The views of a scene show one set of named points, each view turned or mirrored, and shifted as a whole, with a little noise and some points left out.

Scene 1
View 1
z231: [ -5   6  13 -17  10  -3  39  43 -50  15 -13   6  28  32   4 -24  41 -35
  -6 -34]
z830: [ -2  -8  10 -11  20   8  26  18 -34  -2  -5   3  11  18  -9 -23  29  -8
  -7 -21]
z779: [  3  -7  20 -24  18  13  30  11 -33  -1   6  13  22  13  -5 -27  29  -8
  -8 -28]
z199: [-13  -4   0  16  19  -3  24  30 -36   0 -17  -7  -6  31 -10 -15  31 -13
  -6 -11]
z907: [ -2 -21  -6  -9  37  18   9  19 -34 -10 -36 -16  -7   8 -23 -29  27   2
 -14  -9]
z692: [ -3  -1  22  13   7   1  33  -6 -12  -8  36  21   2  22  -7  -7  22   5
  -1 -15]
z801: [ -8 -14  -1  21  26   6  13   8 -21 -13 -10  -8 -20  18 -22 -14  21   9
  -7   0]
z366: [-12  -2   0  11  19  -3  26  35 -40   4 -22  -8  -1  31  -9 -18  34 -17
  -6 -14]
z230: [-12  -5  -1  21  20  -2  21  23 -31  -3 -14  -7 -11  28 -13 -13  28  -7
  -5  -8]
z726: [  3   1  36  -4   1   4  40 -16 -10  -7  58  37  20  18  -1  -9  21   5
   0 -25]
z379: [ -3 -24   2  26  31  16   5 -24   1 -30  13   0 -32   4 -31 -10   8  36
  -7  10]
z741: [ 16 -28  14 -55  37  37  14  -4 -28 -14 -11   5  23 -14 -19 -44  23   9
 -16 -26]
z397: [  1 -22  -2 -21  37  22  11  17 -35 -10 -32 -12   2   3 -20 -34  27   1
 -14 -14]
View 2
z379: [ 67  22  24  44 -25  31  -7   9 -38  28  -6   9  -7 -32   4  -2  -8  20
  22  45]
z231: [-17 -39  -9   0  -5  -8   6  12  15 -12  -9  -4  28  16  -2   3  20  38
   5  -8]
z801: [ 44   4   7  24 -19  17  -4  13 -25   7 -15   1  11 -14   2  -7   7  23
  19  26]
z199: [ 27  -9  -2  10 -12   0  -3  12 -14  -7 -20  -6  22  -1   3 -11  14  25
  11  14]
z907: [ 39  -7  -6  16 -28  33   2  20 -16  -5 -21   1  26  -4  -8  -5  28  27
  42  10]
z726: [ -3 -21  32  37  -1   2   3  -1   6  36  25  17 -17 -14   7  23 -27  41
 -14  26]
z779: [  0 -30   7  21 -15  19   8  12  10  10   6  11   9   1  -6  15   7  40
  17   5]
z741: [ 16 -28   7  33 -36  63  16  22   7  19  11  22  10  -6 -21  27  19  42
  54   0]
z397: [ 32 -14  -5  18 -30  39   6  21  -9  -1 -14   5  24  -2 -12   3  28  31
  46   6]
z830: [ 11 -22   3  17 -15  14   4  13   0   3  -5   4  16   0  -3   5  12  34
  17   8]
z366: [ 18 -15  -7   4 -10  -5  -2  13 -10 -13 -23  -9  26   5   4 -11  20  26
  11   9]
z230: [ 31  -5   0  12 -11  -1  -5  11 -18  -5 -23  -6  20  -3   6 -13  13  24
  11  18]
z692: [ 16  -8  23  30  -5  -2  -3   1  -8  24   8   8  -7 -15   9   8 -17  32
  -9  29]
View 3
z801: [  4  42   6  -1   5  27  13   1 -12  -7   3   9   0  33  10 -21  27 -18
 -29  26]
z231: [ -1  33  18  13  14  11 -10 -10 -17 -19   9  51   4 -27 -17  15  -1  28
  -2  21]
z397: [  4  34   6 -10  18  14   6  15 -25 -21  31  31   8  12   1 -23   2 -23
 -26  47]
z907: [ -1  32  10  -3  12  22   6  12 -20 -17  30  25   3  14   6 -31   9 -22
 -27  45]
z199: [ -6  35  18  17   3  29   3  -8  -9  -8   9  24  -6   3   1 -15  21   5
 -16  23]
z379: [ 15  52  -7 -18   4  26  25   5 -12  -3 -14 -10   4  68  20 -26  39 -40
 -43  22]
z830: [  5  38  10   0  12  14   1  -2 -17 -15   6  32   4   4  -5   0   9   2
 -15  26]
z741: [ 23  45 -10 -38  32  -8   5  23 -37 -31  21  41  27  21  -7   1 -13 -32
 -25  49]
z692: [ 19  54  -2  -9   8  14  11 -13 -11  -6 -35  13   7  33  -1  18  28   4
 -20   1]
View 4
z726: [-20 -18 -25 -37  26 -16 -22 -38   6 -27   0 -53  41 -39 -49 -21   6  41
 -16  -4]
z830: [-17  -3   5   2   1 -12 -20  -7  -1 -27  -1  -2  31 -14  -9 -10   7  30
  -3   0]
z366: [ -5  14  18   8  -5   8 -22  -7   5 -25 -11   9  19 -13   5   2  -1  19
  -4   7]
z231: [-35  27   2  15  -9   8 -29  -4  14 -24   1   0  45  -9  -6   5  20  26
 -28   5]
z741: [-35 -37  -4   5   1 -54  -9  13 -22 -32  20   7  43  -4 -15 -35  24  45
  16 -14]
z779: [-32  -9  -9  -3   4 -21 -19  -8  -1 -29   8 -12  43 -16 -21 -17  18  37
  -9  -4]
z801: [ 13 -18  19  -9   8 -13 -12 -13 -10 -27 -12   2   8 -22  -2 -13 -13  23
  21   0]
z379: [ 30 -48  17 -30  23 -30  -4 -24 -21 -30 -16  -9  -5 -32 -11 -28 -25  28
  41  -5]
z692: [ -1 -14  -6 -30  20  -7 -19 -34   3 -26  -9 -34  23 -36 -29 -14  -6  30
  -2   1]
z230: [  7   3  20  -1   2   4 -19 -14   1 -25 -15   5  12 -18   3  -1  -8  19
   5   6]

In a view up to two points have been moved. Name them for each view, in the order of its rows, or write none.
view 1 => z801
view 2 => z199
view 3 => z830
view 4 => z726, z779
